A landscape with many valleys, sampled at points; each row gives a point and its height.
A ball rolls from a point to the lowest of its 2 nearest points, and stops where none of them is lower. Distance is the straight distance between rows; heights are no part of it.
K_962: [-21  16  14  43   3   3  -1   6 -15 -10   6 -15 -12  -9 -19  10  -7  37
   9   6 -27  -3   9   1  29  38   4  -9  18 -23  14  -1  -8  -1]  h=2.08
K_596: [  4 -33  -1   2  -3 -11 -28   1  27 -10   1  12   8   2  20   0   6  -9
  28  14  29  14  -7 -19   7  -5   4  -8 -32  14 -27  16 -18   6]  h=2.26
K_18: [ -1 -36 -34   2 -11 -31  36  -4 -34   0  -6  -2  -9  -4 -15  -2 -14 -10
  -1 -14   8 -15  17  -1   7 -21 -23  22  14  -7   7 -13  -2  11]  h=5.68
K_328: [-18  -5   1   3  30   3 -14  41  19   4  14  26 -13 -12  -6 -23   5 -29
  -7   0  15   2   3   5   1   2 -11  20 -23  15 -39  -5 -29   1]  h=3.01
K_919: [ 12  25  15 -17  12  25 -22   6 -13  26  10 -11  21   4  11 -10  -2   7
  -6  -3  21  23   1 -10   1 -15   7   6 -21 -10  -7 -11  36  23]  h=7.19
K_684: [ 33  11 -10  13  -4  17  -7   3  14  31   2  10  -2   0  -9 -20  25 -16
 -10   1  19  25   6  -1 -14   8  -4 -13  15  15  13  11  15  -4]  h=6.02
K_767: [-16 -52  -3  -1  19  -6  -5   9 -13 -20 -13   1   9 -21   8  15 -24  -2
  16  12   3  -8   2   0  16  -7 -12  -7  -4  -3 -15   7 -15   6]  h=2.85
K_53: [-10  22 -10  25   3   6 -15  18  29   9  -4  13 -21   5   8  -9  24 -31
 -14   8  16  26   0   9 -18  16  -7  16 -22  13 -16 -19 -27  -2]  h=2.42
K_164: [ 26 -23 -18 -22 -19 -12  19 -31 -17  16  -2  -7  -5  17   4   8   4  14
  11 -15  -4 -14   2 -13   4   3   8   7  20  -7  24   1  40   8]  h=5.76
K_546: [ 38 -12  -3 -23 -21  -4  27  -8  -6   8  -4 -16  -3 -31  15 -19   6  -4
  10  17  -1 -13  -4  -8  -4  -1  18 -27  -9  -2  35  18  14   9]  h=6.20
K_628: [-12   7   6  -5 -32 -20   0  -7  15 -20 -10  -8  22  37  24  22  -6  -4
   0 -24  22   5  -2  -5 -20 -21   1  22   7 -16   5   7  21 -13]  h=6.76
K_857: [-27  -2  -1  -3   2  12 -20 -31  10 -10 -12  -6  20  -9  13 -12   8 -21
   9   1   8   3   7  10  -6 -11 -12   0   4  26 -12 -37  -5 -25]  h=3.67
K_56: [ 18  -3  12 -23  -9   3 -19 -17  36 -17   6  -3  14  -1  26   3  -2  -2
  -9 -19  27   1 -13  -4 -10 -21 -18  11  19   5  -7 -32  34 -15]  h=2.76
K_679: [-19 -14 -14   5 -15 -18  11   3 -10 -27  -1 -33   4   7   5   2   5  13
  -2 -13   5 -13  20 -34  12 -13  -2  25  12   0  19  34  13 -25]  h=7.74
K_147: [ 35   3 -11 -12   9  26  30   8  -9   1  -3   1   3  -1  -9  -7  -7   4
 -19   9 -20 -31  21   8 -13 -27  -6   2   9  16  -7  24  23   1]  h=3.34
K_428: [ 17   9  23  16  -5  -1  -9  19 -10   7  -6  14 -21 -34 -20 -20  -8  21
  -4  23  -2  25  -8  15   5  10  -1 -20   8 -25  22 -14  16   9]  h=2.79
K_820: [  1  13  10   0  33 -23  13  20   8  30  19   9  -3  22 -25   9 -30   0
 -11  -5 -13  10 -22   7  -5  -2 -10  -9  18 -13  -8   4 -12  -8]  h=7.58
K_650: [  9  14  -2 -10   4  -9  38   2   7  31 -12 -10  23  -9 -13  -5 -15   6
  -5 -12 -30 -33  20  -5   0 -16   1 -20 -13  -6  10  -2   2 -19]  h=4.18
K_645: [  6   0  17  10  -2   7   1   4  -9   5  -2 -10  21  13 -17   2   7  26
 -11 -23  -5 -13  -7  18   1   8  -8 -10  38  -1  17  22  22 -18]  h=7.49
K_658: [ 15 -11   6 -18 -14  23  -3 -33   4 -16 -15  -6   6   1  25  24   8   2
 -11 -10 -11   2  -9  10 -29 -12 -12  13  42   4  -2  -4  32  -6]  h=3.21
K_495: [-12  44   2  -2  -7  -2 -18   4  23  -9   1  -2  10  20  -1 -39   8  -1
  -7  -8  14  -8  16  12 -10 -21   7   5 -16   2 -14  -5 -14 -17]  h=1.78
K_731: [  3  12   3 -12  -3  12  -6 -20 -12 -26  13  -3   5   7  -4  -6  -4  17
   2   7 -25  -9  -9   6 -12 -18   0 -25  19  -5 -16  23 -24 -13]  h=2.52
K_537: [-16  25  12 -12  26  19 -24   3 -27  19  13 -14  29  -2 -11  -5   1   8
   9 -14   3  21 -14  -8   4  -2   5 -15  10  -4  12 -11   1   2]  h=7.01
K_78: [ 18 -16 -31   1  11  21 -13 -16  37   7  -2  17  -6 -11  -5  -5   1 -20
  10  21   1  20  14  -9 -14 -17 -29 -17 -16  38 -26 -16   1   6]  h=3.60
K_149: [ 42  -1  -2 -29   2  36  10  23  10   5 -10  -8  -7  -8  11  13  -8 -16
 -22   9 -39  -9 -23 -18  -8 -18  10 -15 -45   3   5  12  21  -3]  h=1.66
K_353: [ 19  -7 -50   5  -4  22  10  21  15  -9 -17  12 -18 -17   3 -15   6 -40
 -14  -4  -2 -12  13  25 -33  -6 -11   5  21  -1   7 -10  -3 -11]  h=1.50
K_435: [  8  16 -27  12  -7  17 -17  -1   1   0 -12  -3   4   5  16 -17  22 -12
  15  19  30   6  31   7   2   3  11 -14 -21  -8  -8  -5 -32  10]  h=4.54
K_974: [  7  18 -27  22 -10  44  14  15 -18  19  -5  -8 -12   2   9  -6  31 -20
   2   8  29   6  39   1   7  20  13  13 -12 -21   8  -2 -17  19]  h=4.90
K_332: [ 14   5 -15  11  27  19 -36  -7  -6  18   1 -12  -3 -11 -10 -34   0  10
   4   9   5  22  23 -11  25 -10  -1 -23   1  -7  -9 -15 -19 -31]  h=1.02
K_460: [ 13   7  -7   4 -28   1  27 -20   7  -3  -4  11 -21 -11  -7 -22   8  14
   9  -4 -31 -41  21   4   5  -1  22 -12   0 -25  -7  -7 -30 -17]  h=8.15
K_635: [ -6  11  15   5  11  26 -17 -18 -14  10   4  -4   3   3  14  22  -1  39
  27  15 -25   7  16 -26   6  17  22  -1 -21 -24 -30   6 -16  18]  h=3.91
K_648: [-19   9  -7 -32  32  -5  -7 -29   5 -10  21  -3  14  17  -3   2 -16   7
  21  10 -10   4  17 -22  11 -30   0 -10  15  11  -3 -17  17 -26]  h=5.79
K_886: [ 23  -3 -21  14 -11  -6  12 -18 -12   3   9  22  -5  13 -37 -15  -4  10
  -7  -4 -11  16  16 -12  -5 -29 -12  -8  19  -7  -9  -1   1 -16]  h=3.78
K_714: [-17   2  22 -25   7 -17 -18  10  19 -23  23   7   5   7 -13 -12  11 -10
  -6  -2  29   9 -23 -12   7 -20  -3  10  -5  48  11  10  27   1]  h=2.82
K_631: [ -7   3  32  -9  11  17  -7  35 -18 -20  -8 -15  -8 -23  17 -14  -6  18
 -37  -4 -16 -31 -24  39   9  15  -8  16   1  -9  -4   6   1   6]  h=7.69
K_753: [-29  -7  25  22  11 -12 -19  12 -19 -22   6   1   7  -8  -3   6 -18  31
   8  10 -13  -7  13 -12  33  24  11   6  -6 -17 -12  29   0 -14]  h=1.62
K_359: [ 13   1 -29   8   8  11  12  36  22  18  -4 -20 -33 -12   3 -16  18 -39
 -14  16  21  13   5  -7 -11  -2 -18  11 -14  20  11  -4 -26   3]  h=1.71
K_190: [  6  19   9  -3   9 -23  18 -28   5  18  26   6 -25  40  -4   4  -2  -2
  -2 -21  -8  -1 -22   6 -21  -3   3  32  27  20 -24 -10  -8  -9]  h=7.36
K_541: [ -5 -14 -22  18 -45  11  29   2   0   4 -16 -10 -27  -3  18   8  14 -19
  10  -2  21 -14  34  -4   7  18  13  27 -19 -17  12  -5  -6  14]  h=5.17
K_456: [ 11  18   8   2  -2  22 -31  -3  17   0 -10  -4  -1 -37  -2 -36  -1  17
 -13  13 -16  10  23  -3   5 -11 -16 -12 -17   1 -18  -8   6 -19]  h=0.13
K_420: [-23   8  27 -10  44  12 -12   5 -34  26  30   0   7 -20 -16   1 -13  12
  15 -15 -27  -1  -8 -20   8  10  13   7  13  -9 -17  -4  -4  -6]  h=6.84
K_344: [ 17   0  10   9   4  32   2  24 -25 -20  -8   6   4 -12  -7  -6   8  17
 -20  -1 -10 -20 -12  31   8  14   2 -12  22  -8   5  22   3   7]  h=7.59
K_285: [  6  27  17  -3 -29  33  32  17 -24 -14   4   1  -7 -46   3  -1   6  -8
 -21  20  -1   6   7   2 -15  -8  -4  13 -16 -12   6  11   9  47]  h=6.61
K_847: [  2  24  11   1 -14  -9   2 -32  -6  31   5   0 -11 -18 -20 -38  -5  18
  18  -5  -6   5  19  -1  -2 -17  -1  -5  -5  -2   4 -37   1   4]  h=8.34
K_87: [-23 -35 -23 -19  14 -34   5  -5 -25  -8   8  21   3  -8  -5  19 -11 -28
  31   0  -1  -2  -9 -17   9  -1   7 -17   0  -4   0   2 -37  14]  h=3.49
K_923: [ 12  16  -9 -10  -6  21 -29  11  33 -11 -21  -4  -7   5  19 -23  -4   9
  -3   6  -2  -3  19  12 -10 -14  13  -8 -25 -26 -10 -15   6 -14]  h=0.98
K_683: [-40   2 -15  22   3   3  10  10 -18 -28 -24  10  10   0  -1  24  11 -35
   1  13  18   9  -5  25  10  15  -3  -6  -6   7  11 -21 -43  -8]  h=4.35
K_294: [  4 -10  17   3  18   6  -3  12 -23  16  -2  10  29   3  11  25 -16   6
  -3 -11  19  10   1  10  -2  -2  -5  18  13 -22 -27   6  13  29]  h=6.96
K_256: [-32 -11 -16   8  21  -5  17   5 -29 -21   5  -1  -7  -4  -7  37  -8 -25
  10   8 -15  13  -9  -8  10  11   0  -3  20 -10  11   0 -51   2]  h=3.93
K_61: [-43   4   2  -7   0 -28   9  24   1 -13 -12  -5  13  25   3  28 -17 -13
  -5 -21   1  -5  -1   0 -11  -7   0  26   0 -14  11  -6   5  -1]  h=6.60
K_235: [ -8 -25  -3 -19   7  27  -5  -8   9 -14 -14 -11  12  12  31  25   9  -7
   2   8  -1 -19 -11  19 -16   2  -8   0  17  22  -6   6  -2  16]  h=3.57
K_356: [ 22 -28 -17   4  15  25  -9   0  11  -1  -7  -2  27 -13  -9   6   3  -2
 -20 -12   2  12  13 -24  12 -27 -20 -13  22   5  -9   9  21 -39]  h=2.32
K_288: [ -1  18 -15 -13   6  -5 -16  13  36 -19 -10 -28 -16  27   2  -4  -4   9
   2  33   3  14   2 -10  -3 -21  -7 -19 -21  15  23   4  12  -6]  h=5.16
K_305: [ 26 -22 -15 -14 -13  15  -2 -23  22  -2  -2  -2 -11 -23  18   0  10 -25
  15   3  -8   7 -18  -8 -29 -14 -12 -21  -2  23  -7 -10 -25   3]  h=3.06
K_799: [ 17 -40 -15   7  -6 -29  22  -1  17 -17  -4 -10 -10   2  -3  -3  -5   5
  -8  -1   9   0  -6 -20   9 -32 -41   9  29  19  13  -1  28 -23]  h=6.11
K_351: [ 30   5   5  -9 -31  23  44  13 -21 -14   5  10   6 -44  -3 -13  -5 -15
  -9  36  -8 -20   2  -4   2  -1  32 -11 -20  -6  26  12  24  22]  h=6.42
K_723: [ 38  -3 -11  11   7   2   3 -17   9   2   6  13   6  -4 -10  -2  10 -12
 -21  12  28  22  13   4  -9 -14 -32   6  41  32   6   6  40   5]  h=6.17
K_559: [ 22  29   3 -29   5  28   2  33 -18  -5  -1  -9 -19  -7  15 -16   9   4
  -7  17  -2 -14 -13  18   6   9  37  -3 -31 -25  20  -7   6  34]  h=3.05
K_508: [  1  11 -26  11   2  19  16   6   5 -15 -12 -14 -21  10  10   2  15 -26
 -15   8   2  -1  12   5 -25  -3 -17  28  18  21  -1   9 -11  -4]  h=0.95
K_657: [-20  -9  24  30  -2  -4   0  -6   1  22 -11   1  -8  10  22  38  16  12
  18   9   4   2 -16  21   3  56   6  13   4   0  -2  -4  -8  31]  h=4.01
K_702: [  5  25   4 -14  12 -15 -10  22 -16  43   6  -6  16   8 -11  -9 -15   0
   2 -22  13  11   1 -14  11   5  20  -1 -39 -23   9 -18  14  29]  h=7.35
K_39: [-14  29  32  18 -16 -41  -4 -19  -2  11   6  -1   3  23 -12  -9  -2  14
  12 -20   9  -5 -19  29  -7  23   1  -3  11  16  14 -22  23   5]  h=7.31
K_536: [ 23 -15 -13  -7  -4 -11   3 -24   3  -3   6 -23 -10   5  12  -1  12  -3
  -1   4  32  18  -1 -25   8 -21 -16  19  26  28  17   0  39  -3]  h=6.31
K_853: [ 30 -50  -8 -10   2  13   2   2   8  24   4   4  13   0  14  24   0  -7
   9 -14  16  -9  -5 -26  13  -1  14  -1 -39  -1 -21  19  16   8]  h=7.32
K_652: [-27   9   3 -23  -2 -23   0  -6  -8 -21  15 -21 -15   5 -21  -7 -20  15
  -6  -9 -40   0 -14 -17   3 -15  -5  -6   8  -1  25  -5 -10 -21]  h=6.24
K_682: [  6  -3   0  -2  27   9 -22   4  -6  13   4  -5  26  -7 -10 -12  -7  12
  -3 -19  -1  15  14 -27  28 -22   9  -4  -1 -17 -13  -2  15 -47]  h=1.75
K_464: [ 43 -10   1  -7  31  19  14   7  19  -6  -2  -3  31 -16  15   7  -9   0
 -27   4   4 -21  10  -3  10 -22 -27  -2  16  15 -22  16  27 -19]  h=2.86
K_319: [-26 -33   9  10  30 -27  -5  -4   4  13  -9  -4  12  -2   0  27 -22  11
  16  23  -6   2   5   5  23  29 -16 -15  17  -1  -1   2   1   2]  h=3.38
K_914: [-24  26  -5  24 -17 -11  10  14 -12 -28 -10 -15 -12 -20  -1   5   0  -1
   3   4  12  14  11   8  20  12   8  12  -7 -37  30 -15 -26  19]  h=4.96
K_246: [ 24 -18 -10 -37 -40 -11  30 -16 -13  -1   7 -19 -15  -2  26  11   1 -11
  12  -6   4 -15 -19  -6 -15  11  16   2   2   2  30  15  10  34]  h=5.98
K_737: [ -2  -9   4 -16  -3  21 -29 -14   6 -30  -7  -3 -25  12  10  -6   1  20
   6  23  -3 -18   4  32  -5   7   0   0   0  12 -10  -3   2  20]  h=3.95
K_360: [-19 -18  16  14 -20  -8  20  -9  -7   7 -11  15  31 -16 -22  11   2   2
  -1 -16  -6 -23   6  13   3   8 -12 -14  -7   7   3  -2  -6   7]  h=4.76
K_964: [ -3 -15   3  -7  -9   7  -8  26  34 -11  12   7  -3  10 -10   8   4 -11
 -18 -10  25   7  -9 -12  -2  -8 -14  30 -20  30  -9  14  30  13]  h=2.25
K_728: [-29  33 -12  -1  20 -12 -19  -2  15  -5  -9 -36 -23  32   4   3   3   8
  10  41   4  13  14   1   4  11   1   9 -10  17  23 -17  -6   0]  h=4.86
K_550: [ 10 -30  -5  -1  10 -35  24   4  -9 -12  -3   2   1  -2 -14  -6 -29   5
 -20  -1  -2  -6  -6  20   7 -28 -35   2  36  -9   2   2  11 -15]  h=5.92
K_390: [-13  -8  32  24 -12   8   2   2  -3   2 -18  -8 -18 -27  -7  14   1  26
  -8   6 -24   6  -9  12   3  23 -14   3  16 -17  15 -10   6  -5]  h=2.45
K_374: [-14  41   5  10   1  23   6  -9 -11 -31  14 -17  13   4  -6   3  17  14
  13  23 -18  -9  -2  -6   1   5   9 -29   5  13  16  26 -31  11]  h=3.02
K_167: [ 26   1   8  -3 -16  15  20  19   9  -5 -10  17 -24 -26   9 -10  -8   4
 -16 -10 -31 -35   8  12 -11  -1  11  14 -23 -30 -30   0 -25  -4]  h=8.04
K_477: [-22 -30   1  -9 -15 -44  20 -17   5  12  10  18  21  -2 -14 -10   7 -14
  15 -24   3 -34 -15   7   9  11   6  -9 -19  17  -5  -7 -23   6]  h=5.02
K_197: [  8  -8 -22  -6   7  -2   0  12   2   5   2 -11 -52   0  -7 -16   2   4
  -5  -5 -10 -14  -9  10  21  16  21   8  -7 -21  16 -22 -33  -4]  h=4.32
K_865: [  7 -10 -19  -1  -7  22 -23  16   8  13 -12   9  14  21  -1   9  24 -33
 -12 -12  37  26 -13   8  -3   8  -3 -11 -10  13  14  -2  15  10]  h=5.82
K_735: [-51 -23  22  12   6 -24   1 -17   0   5  -9   8   7   1   7  43   8  -4
  24   9 -11   0 -15   2   7  49   7   6   1  25   3   4  -5  -3]  h=3.74
K_841: [-37  24  -3  14 -16 -22  16 -12 -22 -22 -20 -17  26 -17   6  10   0 -21
   7   6  12  -4   9  18   0   7  -5  -9   3  -4  28 -21 -26   5]  h=4.69
K_264: [ -2 -29 -26  -4   9 -15   1 -25 -23   3  -2  -7  29  33   8  20   9   1
  18 -18   7 -10   2 -12  13   7  12  -7  28   0  16  14   5  -5]  h=5.54
K_418: [  2 -26  -1  27 -22  -4 -12  -2  21 -23  -7  24  10  -5  -6   4  -6  19
   9  20  -1   5  18 -17   9  -5  -8 -22 -30   5 -25  30  -7  -3]  h=1.35
K_547: [-13   3 -12   5  -3  -8 -15  13  12   1  -9  -4  33  30   1  -9  25 -21
   0 -11  41   1 -11  16   7   7  10 -22  -5  12  25  12 -10 -19]  h=5.56
K_656: [  7  -4  14   8   9 -20   0  29  11  -2   9  10  -9 -16   4 -22 -17 -10
 -15  -7   3  -4  -8  -4   9 -13  -5  19 -23 -12 -38  15 -39 -21]  h=3.53
K_25: [-42  28   1  28   1   2 -19   1 -10  -4   1  -6  -5  25 -13   4  11  23
  15  20   3  12  28 -19  14  14  14  18 -12  11   4   5   9   7]  h=4.57
K_80: [  2  17 -12 -20 -15  23   9  19 -22 -25 -17   4 -10  -6  -3   0   3  -7
  -4  15  10  -3  -1  42  -6   0  13  -7  -8 -25  32 -23   3  44]  h=2.60
K_746: [ 26  12   2   6 -29  -7   4 -30 -22   4   8  16  11   0  -3  -9   4   5
  19   5  24   9   1   3 -11  -4   8 -20  -2  -1   1  18  -4  36]  h=8.57
K_689: [ 24   5   4  -2 -12 -19   7 -28   8  22  10 -10 -29 -14  -1 -33   3  29
  16   1 -29 -17   6 -12  -1   7  19  -2  15 -11  13  -6  -2 -16]  h=8.25
K_35: [  4  16 -13   7  -4  -1  17 -24 -19  23   3   6 -35  33 -13  19   1   6
   3 -18 -20   1 -10   2 -15  15  20  21  17  -6   1 -15 -13   6]  h=7.23
K_553: [ -6  31  -7   7 -22  -6  21 -19 -17  11 -19  -1  -9  42   4  32   7  -6
   4   0   8  19 -13  18 -23  15  19   2  -1  11  18 -14  18  14]  h=7.09
K_569: [ -2  -4   5 -18 -11   7 -11 -30   4 -28  20  12   4  -3  -4 -14   8 -14
 -14 -11 -17  -9 -35  20 -21  -8 -12 -12  25  34 -18   5 -12 -13]  h=2.97
K_618: [  5 -25 -15   3   2 -11  -5   6  -2  -1  18  -1 -45 -11 -15 -17  -6  11
  -1  -9 -12  -7  -3 -22  21  -7   9  27 -15  -3 -17   4 -37 -14]  h=3.97
K_706: [-25 -22  20 -14 -27  -4  -7 -34  22 -14 -12 -13  27 -16  11 -10   9   2
  -3 -19  -3 -15  -1  -4  -4 -21 -22   4   9  19  -2 -21  27 -30]  h=3.25
K_454: [ 13  12   7  -9  13  20 -23  27  41  -6  14  15  14  -2  17  -5   6  -5
 -43  -9  10  -5 -11   9 -14   7 -22  19 -14  26 -23  14  41  15]  h=1.69
K_128: [  7  14   4  -5 -32   4   9   1  30  -3  -7   8  -9  36  15  29   3 -11
 -13 -10   5  10 -19   7 -38   4   2   8   0   3   1  15  11   4]  h=6.93
K_444: [ 27   9  -7  13  -4  17 -12  21  26  -5   2  19  -5 -17  10   4   3   2
 -33  12  -5  23   4   5 -25   7 -21   3  -3   7 -13  39  29  18]  h=1.20
K_727: [-42 -18  30   2  10 -29  -6 -12 -15 -17  17  17   7  -6  -8   8 -14  13
  21  -5 -12  -8  20 -17  21  -2  -4  21  24  -6 -20  22  20 -29]  h=1.01
K_903: [ 19  21  16  31 -15 -12 -17   4  -6  -7  14   8  -3   9  -6  -5   4  19
   1 -15   0  21 -24   2  -2  15  14 -15  20 -26  -1  25 -33 -13]  h=4.55
K_557: [-26   0  22  -2  16  18 -27  -1   3  20   9   5   7  24   0  19   7  30
  18   0   2   4   6 -19   9  19  18  24 -19   4 -21   8  25  20]  h=4.27
K_824: [ 16 -34 -11 -11  30   2   0  -5  -5  42   7  20  20  24  -7  26  -7   5
  11 -22   8  -2  -6  -1  11   6  12  -1  -3 -10 -19  -1   4  17]  h=7.13
K_506: [ 11   4  29  -7   3  -5  12  42   1   7  -8  -9 -22 -18  21   2 -13   5
 -36  -9 -10  -8 -22  10 -10  -3  -7  32 -12 -27  -6   6   4  11]  h=7.81
K_327: [ 21  -5  -1  20 -30 -12  -1  -9  10  -2  12  29 -27  12 -11   3   6  -2
  -6 -17  -3  21 -25  -5 -17   3  10   6   2  -8 -19  12 -36  -5]  h=4.33
K_582: [-15  16   5  -2   6 -44  10 -28 -11  20   1  -1   7  42   4  24  -9  -3
   9 -19   2   8 -27   9  -7  27  11   6  16  28  14 -24  33  13]  h=7.21
K_415: [  2  -5   8  20  23  -6 -11  -8 -13  34  12   9  30 -10  -3 -17  19 -18
  17 -10  34  10  -2  -7   4   9   0  -2  16  10 -15   5 -29 -10]  h=5.03
K_627: [ 13 -11  31 -15   6  16 -23   2  29 -14  10  -9   5 -26  34  -5   2  13
 -26  -9   7  -6 -16   1  -2  -3 -18  31   3  19 -27   3  26  -1]  h=2.20
K_150: [-47 -31   4 -25   5   3  -8 -15  -8 -43   7  15  -1 -12  -7   9 -19   1
  33  20 -27 -20  11  -7   9 -14  -6 -15 -19   8 -19   2  -6  -6]  h=2.44
K_12: [-11  20  15   8   4  24  13  22 -25  13   1   8  22 -17   6   9   3  -7
  -9   1   5   4   3   4 -13  -1  -9   3 -12 -16 -13   5 -10  40]  h=6.79
K_187: [ 25  14   0   4  20   4   6  13   7  14 -15   4 -17 -15  -7 -12 -27  13
 -10  46 -13  29  16   8 -10 -13 -15 -19   9 -20   3  -9  14  -2]  h=3.14
K_185: [  9 -13  -7  36  -4 -29  17 -19 -13   7  16  40 -16  18 -28   0 -12   1
  -1  -3  -1  16  -4   5  -2  -3 -14   7  22   7 -28  10 -29  -4]  h=4.06
K_669: [ -1 -20  -6  -2  -4 -29   2  10  12  15   8 -26  15  10   9  10   2  -9
  -3 -26  27  10   4 -44  18   8   6  20  -1   4  14  25  18 -17]  h=7.61
K_40: [-28  18  30  18   3 -11 -17 -10 -18   6   9 -28  10   8  -4  -9   5  24
  13 -27  -8 -15 -12  14   5  27   4   2  35   5  20  -8  23 -22]  h=7.40
K_49: [  6 -38 -13  15  -1  12 -17 -15 -22   3  -4  12  35   3   6   3  19  -4
  17  -5  34   4  10  -6  12   2   7  -7  18   7 -19  22  -8  -1]  h=5.30
K_352: [ 42  12  -1  -8  20   4  21  10 -16  26  -1   9  32  12  -7 -18  -9  -7
 -19 -18  -2 -32   9   5  10 -24   4  -8 -18  -2  -9  13  18  -1]  h=3.76
K_429: [  7  -7   7  21 -11 -14  47  19   2  19 -20  16  11 -26 -22  -5  -3  -4
 -14   0 -10 -23  12  20  -5  -1 -18 -24  12  -9  19   8  -7  -8]  h=4.49
K_505: [ -6  38  15  -6   7  -1   7  19 -20  -2  20 -15 -15 -16 -32 -11 -23  21
 -17 -13 -37   2 -19  -6   9  -6   9 -11  -4 -19  21 -10 -19   2]  h=6.40
K_180: [  4  27  19   1  26  -3   7  -7   9  24  27  18  22  21 -17  -7  -2  -9
 -10 -12   6   2 -14  24 -17 -10 -13   5  40  19 -22  -5  -4 -12]  h=7.46
K_274: [-17   0  -9  -5  17  12 -29 -11   6   1  -8 -18   9  14  34  -1  16 -12
  22   5  23   0  16   2   2   0  13  18  -1   0 -11 -15 -18 -11]  h=4.10
K_938: [ 13   5   4  -7 -31 -18  -5 -27 -10 -15  -7   7   2 -22  -2 -32  -3   3
  10  -1   9   3   9   7 -13 -28  -5 -18  -3 -17   3 -14  -6   5]  h=8.45
K_335: [-24   0   5 -20  31  -7  -8  14 -12   2  17   4  -6  -1 -11  10 -21   4
  13   2 -17   9   8 -38  12 -16  13  16 -24 -10 -12   8  -6   0]  h=6.64
K_388: [  4 -15 -19  -4  -1  -5   5  13   1  33 -14  -1 -13  -2 -13  11   2   1
   3 -21  -8  -4 -11   9  17  32  22 -18 -13 -37  26 -29 -13   6]  h=4.62
K_500: [ 20  -1  -7 -12   1 -17   4  12  14  49  -2 -25   6  -2  10  -5  -2  -7
   2 -12  24  13   3 -31  17  13  11  -2 -35  -7  22  -5  28   4]  h=7.48
K_795: [  3 -20 -43   7 -35 -21  31  -4 -16  11 -21  -8 -17   1   7  10  -5 -24
  11 -15  13   2  16  -7   1   1   4   1  -4 -32  34 -22   2   5]  h=5.42
K_939: [ 21  -5  -2 -24   6  27   6   2  13   7  -4  -9 -25 -16   4   3   1   3
  -5  25 -22   1  -6  -6 -15  -8  -2 -11 -27  11   3  -6  -3  21]  h=2.43
K_912: [ 39  13  22  -7   1  16  -6  17 -17   8  -7  -2  -2 -11  24  -2  -2   0
 -13  18 -29 -11 -28   1  12   4  32 -15 -46 -22   9  13  10  10]  h=2.46
K_940: [-31  -1  -1  -3  11 -23   2   4  12   8   3   8  21  18  -8 -23  16 -29
  14 -10  28 -29  -4  22   6  12   8  -3 -18  24   4  -8 -26  -9]  h=5.29
K_90: [-20   9  18  -4  -1  -7 -14 -22  16 -21  24  30   8   9 -18  -4   8 -17
 -11   4   3  21 -19   5  -9  -7 -12  -2  17  54 -17   1  12 -23]  h=3.30
K_448: [-31  15 -10 -16   9  -1  14  19 -11  -5  -3 -16 -16  22 -16  28 -21   8
 -10 -12 -29 -11  12 -18   1   3  11  22 -14 -11   9   4  -9  14]  h=6.44
K_36: [ -6  -9 -15  11 -18  19 -10  -5   8  10 -20   3 -14  11  -5  17  24  -2
  -7 -18  -8  15 -17   2   1  21  14 -11  -3 -18  19 -20 -22 -24]  h=4.89
K_278: [  5  -6  29  -5 -26 -14  27   7  29  12 -13   8 -22 -15  10  14 -18   8
  -8  -6 -19 -15  -3  14 -26   0 -12  22 -22 -22 -13 -12  -1  13]  h=7.93
K_300: [-36  17   3  -9   5 -19  -8 -41 -24 -17   8 -24   3   6  -4  -5 -14  10
   4   6 -22  20   0  -9   0 -18 -10   6  35   5  10 -32  15 -29]  h=6.04
K_487: [  9 -21 -13 -13  36  23 -33   0  39   5  15  16  -7   7  17  -2   8  -9
  16  22  18  12   3 -15   8   3   0   4 -18  28 -43 -10  -7   2]  h=3.08
K_338: [-17  21 -14 -31   7 -15   0  -9  19 -24  12 -10   8  45 -12  10  -7  -2
   8   7  -1   6  -3 -25 -12 -36   3  -9  -9  28  18   0  23  -7]  h=5.48
K_597: [-12  -2  24  11   5   7 -23  13  14  11  12   4 -19  20   6  13  15  32
   5  21  -5   3 -22   5  12  45  10   4 -21  11  -5  18  -2  26]  h=4.25
K_532: [ -2  28  11  -3  28  21  -9   2 -23  -9  10 -14  26   8   7  14 -11  32
  16  18 -34 -13  -3  -7  11  16  17 -39 -13 -12  -2  21 -14  18]  h=3.48
K_57: [-49  -8   2 -24   3 -40  -7 -28  -6 -39   7  10   3   3  18   5  -8 -10
  41  -4 -19 -23  20 -18   7  -6   4   6   7   5 -13   8   6 -20]  h=1.70
K_529: [ 20  24 -13  11  -1 -12  16  -5 -11  -6 -11   2 -23   5 -10 -21 -16   6
  -6  19 -11  17  10  14 -20 -25  -8  -8  49 -25  13  -4  -2 -25]  h=3.47
K_88: [ -5   7  19  39  -6  -8  -9   2 -11  12  12   4  19 -17  -9 -20  23   1
  11 -13  17   4 -17   9  14  33   5 -27   8   0  11   3 -31  -5]  h=4.78
K_243: [  3   4 -30  13 -14  23   7  28  -6 -26 -22  14 -15 -26  -5  -5   8 -35
  -9  14  21  12  17  30  -8   2 -11  -1  -2 -13  13 -23  -9  27]  h=2.05
K_113: [ 21 -13  -4  23 -25   6 -18  10  21 -33 -19  26 -12 -28   3 -12  -3  11
 -11  27  -4   7  19  18  -6   8 -13 -18  -9  -7  -9  17  11   5]  h=0.67

Call two points neighbours if one is among the 2 nearest of the other. Go from one point of each pair to the other, from neighbour to neighbour, staying as low as possible. Name the highest point that can't be avoided.
K_149 and K_508 | K_559
K_149 and K_767 | K_557
K_731 and K_508 | K_78
K_113 and K_731 | K_90

For each start below, name the point where the ball stops.
K_723 | K_456
K_294 | K_727
K_415 | K_727
